Points on a hilly landscape, in no order, each with its height.
From any point a ball rolls to the lowest of the 2 points nearest to it. It stops when none of these is lower. Distance is the straight distance between rows; heights are no part of it.
<790> h=593: [172  97 183 130 137 175 107  60 136 119 153 106 128 121 137 133 150 156
 114 161 128]
<566> h=431: [172 119 135 184  81 136 155 171 160 108 149 118 113 124 131 146 166 133
 147 109 136]
<868> h=533: [111 147  83 114 146 129 116 134 138 123  96 161 127 152 106 102  80 102
 185 123 165]
<341> h=267: [168 111 127 124 159 152 127 168 117 143 161 102 118 123 192 114 123 148
 213 162 168]
<1078> h=156: [130 163 102 132  85  99 120 155 141 135  98 139 118 101 164 130 112  67
 143 120 117]
<901> h=294: [127 120 184 139 107  98 156  95 117 121 125 120 111 107 121 137 179 174
  50 164 104]
<117> h=692: [ 72 134 112 100 128 136 109  81 135 117  91 177 133 169  54 120  91 124
  97  73  94]
<936> h=398: [ 53 173  99 106  84  52 110 137  85 149  94 135 123  80 126 161 106  84
  64 113  97]
<1041> h=374: [ 68 162 126 113 104  78 108 136  93 157 102 124 154  93 141 165 124  97
  41 128  90]
<208> h=592: [ 99 105 161 110 154 139 131  79 118 132 123 154 141 156  63 128 140 185
  46 106  82]
<1055> h=604: [177 104 159 172 117 143 149 168 125 129 182  69 127 104 171 140 167 148
 158 146 123]
<12> h=184: [ 85 165 121 124  84  36 167 169  93 173 103 127 101  94 124 142 151 145
  76 155 114]
<67> h=14: [182 122 125 139  99 190 169 181 157 120 156 149  96 134 164 138 131 114
 193 127 180]
<322> h=591: [155 145 110 123 141 158  92 152 130 143 121 131 154 120 177 139  95  68
 164 131 152]
<726> h=458: [177 130 129 168  63 132 149 163 169 117 135 140  83 120 156 130 155 114
 172 130 138]
<679> h=106: [ 97 148 100 134  83  48 178 189 102 146 106 137  82 111 127 117 145 150
 116 145 111]
<1143> h=297: [ 80 127 102  89 195 124  73  99 100 144 119 130 167 145 111 119  81 117
 125 120 115]
<487> h=547: [177 107 153 131 105 157 178 105 162  95 149 135  79 147 109 119 155 161
 163 133 166]
<301> h=663: [107 143 132 108 131 131 134 118 115 144 103 148 148 135 122 138 114  89
  65  99  84]
<680> h=310: [ 58 160  69 124 109  33 125 144 107 122  91 126 105 123  99 121 108 127
 139 116 116]
<924> h=575: [162 117 179 150 117 133  97  80 147 116 134  94 121 104 152 134 162 142
 132 170 135]
<981> h=311: [156 121 121 140 139 135 147 191 111 149 166 108 108 125 201 129 136 129
 191 147 130]
<1011> h=457: [126 150 114  93 119 119 181 175 107 149 111 154  88 132 170 113 119  85
 134 124  96]
<700> h=87: [181 123 150 111  99 189 165 151 154 127 139 155  93 132 175 133 136  86
 162 129 142]
<748> h=620: [183  78 147 136 151 220 120  94 154 102 177 131 158 125  84 137 122 151
 139 129 207]
<635> h=623: [152 100 123 103 202 201  77  99 125 138 149 131 192 135 131 123  86 126
 152 147 181]
<778> h=155: [186  98 162 151 101 177 149 145 146 114 184  90  92 110 164 133 146 158
 203 163 176]
<625> h=511: [128 132 108 114 147 147 146 140 123 122 108 163 121 171 112 106 107 102
 151 106 143]
<80> h=395: [ 74 165 103  77  90  86 104  76 136 119  85 162  78 128 118 104  86 104
 164 125 131]
<622> h=651: [132 129 128 119 151 154 157 164 112 139 123 143 151 136 135 141 131  75
  70  97  95]
<847> h=252: [160 108 129 119 142 175 131 100 145 110 144 131 119 133 126 101 117 168
 193 166 210]
<1154> h=215: [184 104 155 124 157 178 134 139 124 124 178  84 108 115 161 122 127 173
 208 171 190]
<42> h=257: [ 76 130 114 103 191  97  92 109  89 156 119  99 166 129 128 119 111 139
 102 133 101]
<405> h=711: [ 82 143 112 111  88 111 109  78 157  99  84 182 113 156  53 127 103 126
 112  80 124]
<1065> h=176: [123 128 159 146  85 129 106  68 171  97 105 140 129 136  93 135 148 149
  84 114 116]
<1118> h=386: [161 118 123 176 162 142  93 141 138 114 150  98 189 122 124 146 130 111
 133 118 146]
<1178> h=484: [142 144 112 115 121 150 191 171 122 131 118 166  94 157 139 121 114  87
 146 107 123]
<362> h=298: [143 102 116 120 180 157 122 112 131 116 153 126 150 150 103 106 111 170
 178 144 191]
<781> h=305: [106 112 148  98 147 159  59  47 140 138 118 164 174 147  84 128  91 148
  86  97  88]
<178> h=675: [ 89 139 117  95 138 143 124 108 126 129 100 178 147 153  78 125  98  84
  66  84  88]
<1135> h=406: [116 131  93 165 151 121 153 208 110 130 133 121 167 141 119 145 134 100
 108  81 106]
<275> h=561: [ 69 112 139  96 164 108 120  80 107 134 112 147 137 162  56 106 119 187
  79 113  81]
<397> h=577: [180 101 160 167 118 154 165 123 148  86 171  99 107 134  92 131 171 168
 141 129 159]
<548> h=231: [ 95 159  93 124 110  68 100 129 130 124  99 123 121 119 135 123 108  99
 146 120 127]
<881> h=97: [136 159  96 168  60  87 106 192 145 141 114 129 127  92 178 135 125  76
 161 118 114]
<524> h=453: [ 56 159  85  97 138  84 139 149  90 128  85 158 113 141  87 120  75  79
 127  90  93]
<725> h=157: [128 132 107 147 160  90 104 148 120 131 132  87 151 119 163 124 120 131
 158 152 130]
<584> h=618: [189  99 179 132 157 177 145 138 100 133 193  70 129 110 173 139 161 145
 138 156 125]
<1069> h=246: [109 124 147 126 110 132  75  42 162 123 107 147 143 139  88 132 116 151
  90 112 112]
<604> h=178: [113 138 131 150  71  79 161 113 157 107  99 144  86 131  87 124 161 145
  99 128 122]
<83> h=290: [129 142 151 171  56 101 130 140 150 128 102 125 143  92 127 160 174 104
  52 122 115]
<542> h=629: [179  98 186 117 165 189 143 123 115 134 178  98 147 130 158 149 156 118
  94 141 110]
<660> h=486: [ 59 146 101 105 146  88 141 128 107 120  95 148 122 156  62 110 107 126
 116 104 106]
<846> h=429: [ 88 141  98 129 149  92 154 186  92 140 108 132 141 134 111 128 118 108
  96  98  95]
<335> h=609: [149  97 181 118 162 163 109  61 118 127 149 117 149 128 123 125 142 172
  84 139  99]
<1120> h=251: [ 31 159 124  50 118  79 100  78  79 155 102 141  96 108 137 128  93 141
  92 131  84]
<1159> h=490: [172 131 141 144  75 147 125 117 172 114 117 141  86 122 164 125 140 115
 180 157 176]
<1067> h=633: [144  85 130  77 201 211  91  82 115 147 151 161 172 152 105 109  85 142
 131 138 150]
<63> h=340: [139 127 145 186 102 106  77 113 159 119 129  87 167 100 133 158 159 109
  99 129 119]
<18> h=115: [ 83 146 129  58 167 106 130 119  85 162 108 135 118 133 150 114 109 116
 107 139  89]
<877> h=421: [137 137 129 108 139 121 141 140 113 144 121 129 117 129 165 117 133 112
 132 141 107]
<1092> h=613: [166 106 123 115 179 207 108 145 137 122 163 115 165 122 151 129 107 124
 167 147 195]
<437> h=89: [135 135 106 184 123  87 116 183 126 137 143  89 154 111 154 141 149 131
 138 123 112]
<132> h=597: [185  92 137 175 129 164 138 115 156  91 173  88 128 124  93 126 141 179
 181 138 199]
<710> h=576: [148 144  90 154 129 132 106 182 135 146 135 115 145 122 178 133 101  91
 195 127 146]
<742> h=521: [ 64 122 111 122 164  79 137 114 105 120 110 134 135 165  50  94 129 171
 112 115 116]
<24> h=366: [141 126 106 193 125 118  77 138 168 109 126  92 176 129 114 145 130 106
 131 116 142]
<789> h=447: [ 88 153 107  83 127 119  96  76 134 129  93 161 115 150 108 114  82 125
 150 119 131]
<377> h=631: [167  92 146 141 149 202  99  71 155 105 144 145 175 139  80 139 120 131
 113 120 164]
<177> h=88: [188 101 133 160 108 181 167 168 155 109 187 109 107 134 138 142 149 144
 186 123 179]
<652> h=647: [131 111 147  65 178 188  91  69 125 153 124 168 153 155 138 115  87 134
 126 128 121]
<384> h=378: [154 114 117 160 171 151 130 167 125 122 168  97 162 132 137 139 142 136
 150 111 143]
<110> h=603: [164 130 101 124 160 200 107 172 133 145 138 132 158 125 176 124  99  96
 188 140 188]
<43> h=149: [176 122 152 106 107 196 143 103 163 112 125 168 106 142 143 130 129  94
 139 130 162]
<907> h=512: [162 116 157 119  97 124 171 105 156 109 125 140  66 139 140 108 164 157
 153 157 137]
<170> h=74: [121 126 124 159  98 104 141  92 171  95 109 144 114 151  65 126 155 151
 105 109 130]
<808> h=385: [128 126 142 115 151  96 152 143 106 140 131 102 107 122 163 113 154 153
 120 163 107]
<657> h=249: [128 151 137 155  59  95 173 149 148 120 105 142  99 118 112 146 168 117
  73 123 115]
<373> h=555: [122 153  68 145 124 110 108 168 142 128 110 138 137 132 139 114  88 103
 204 121 163]
<180> h=358: [ 72 144  80 135 138  38 144 176  94 142 103 112 110 134 114 103 120 148
 151 127 118]
<218> h=212: [125 116 123 122 202 122  92 117 102 136 139  85 170 129 145 124 115 132
 133 143 124]
<656> h=244: [ 79 143 116 133 133  61 160 166  83 151 112 114 140 108 113 142 155 152
  57 141 112]
<687> h=345: [159 128 111 144 125 170 159 215 119 164 180 127 124 124 202 133 122 112
 192 116 123]
<563> h=241: [134 119 175 144 100 134 137  74 149 110 124 123 118 125 106 137 171 154
  60 134 104]
<498> h=640: [154 112 157 118 154 160 144 122 122 132 146 123 143 131 141 137 148 109
  80 119 104]
<17> h=389: [146 139 102 179 127 153 149 223 130 137 150 123 173 129 146 150 125  77
 129  71 103]
<65> h=333: [ 99 111 118  98 177 144  49  70 122 137 119 142 178 143  89 125  76 142
 124 112 118]
<420> h=218: [100 139  98 123  93  64 180 147 120 118 100 149  67 139 104 100 136 151
 147 131 119]
<1025> h=610: [185  86 141 173 141 187 118 109 159  85 176 100 167 120  72 138 130 160
 151 119 191]
<182> h=322: [ 83 153 100  80 105  71 146 112 125 126  83 159  64 135 121  97 111 132
 155 138 121]
<554> h=454: [127 130 138  92 132 108 164 102 128 126 114 151  81 148 130  95 130 163
 143 151 131]
<775> h=181: [ 38 151 116  63 163  89 104 113  64 161 104 133 130 124 129 126  90 115
  86 122  80]
<676> h=615: [136  88 161 114 179 173 135  85 116 127 148 137 160 147  78 127 144 155
  73 111 101]
<977> h=403: [155 118 130 163 129 139 161 178 137 122 164 103 142 138 129 143 156 130
 125 103 127]
<703> h=397: [116 117 130  97 166 127 145  98 114 117 126 137 119 160  99 100 127 164
 138 129 129]
<460> h=344: [143 123 165 135 116 110 154 124 115 119 140 100  99 111 143 126 174 165
 104 160 114]
<102> h=343: [152 103 135 128 167 150 149 127 126 109 158 118 137 145 113 120 134 154
 141 129 146]
<226> h=199: [175 107 156 107 128 214 125  84 162 107 130 157 116 140 128 113 114 138
 159 148 191]
<252> h=316: [134 142 142 161  77 108  91 117 157 124 108 117 150  94 143 161 154  79
  81 126 102]
<588> h=371: [150 142 103 162 117 166 174 233 118 157 162 132 143 120 190 142 133  88
 147  89  95]
<677> h=20: [133 146  91 202  74  88 133 204 130 146 137 110 128  99 168 144 154 120
 145 122 100]
<985> h=522: [150 140 157 147  59 105 112  82 178 114 105 131  84 110 148 120 155 124
 148 160 147]
<1084> h=590: [169 109 163 164 126 147 108 125 142 122 153  84 135 102 170 146 150 129
 155 156 138]
<181> h=295: [ 84 140 105 139 148  50 140 151  93 137 115 101 125 120 114 123 146 175
 102 142 115]
<807> h=350: [ 83 148 153  94 119  93  96 103  96 167 109 114 141  95 169 151 137 115
  45 152  91]
<26> h=314: [ 69 160 142  65 102  78 111  95  90 161 101 135 101  98 168 127 121 123
  70 159  86]
<1019> h=426: [ 58 174  86 101 102  84 118 141  93 128  91 147 127 105 112 146  84  61
 108  94  96]
<806> h=550: [135 128 154 165  88  93  94  75 165 100 111 108 112 115 125 124 158 151
 133 158 137]

For each start below, name the point where the ball stops.
<1092> => <1065>
<687> => <67>
<178> => <924>
<1118> => <170>
<660> => <18>
<806> => <384>
<1178> => <1065>
<652> => <677>

Call two points neighbours if one is among the 2 nearest of the other. Go from one point of each pair to the other, from neighbour to neighbour, staying as low as possible. Name the highest point that can't be avoided.
<677>, <384> => <1118>
<1065>, <677> => <65>
<1065>, <679> => <180>

Write out the way that a ball takes from each point below.
<1135> => <17> > <588> > <687> > <981> > <341> > <1154> > <778> > <177> > <67>
<117> => <178> > <301> > <622> > <498> > <542> > <584> > <1055> > <1084> > <924>
<676> => <208> > <275> > <742> > <660> > <524> > <1019> > <936> > <1041> > <807> > <26> > <1120> > <775> > <18>
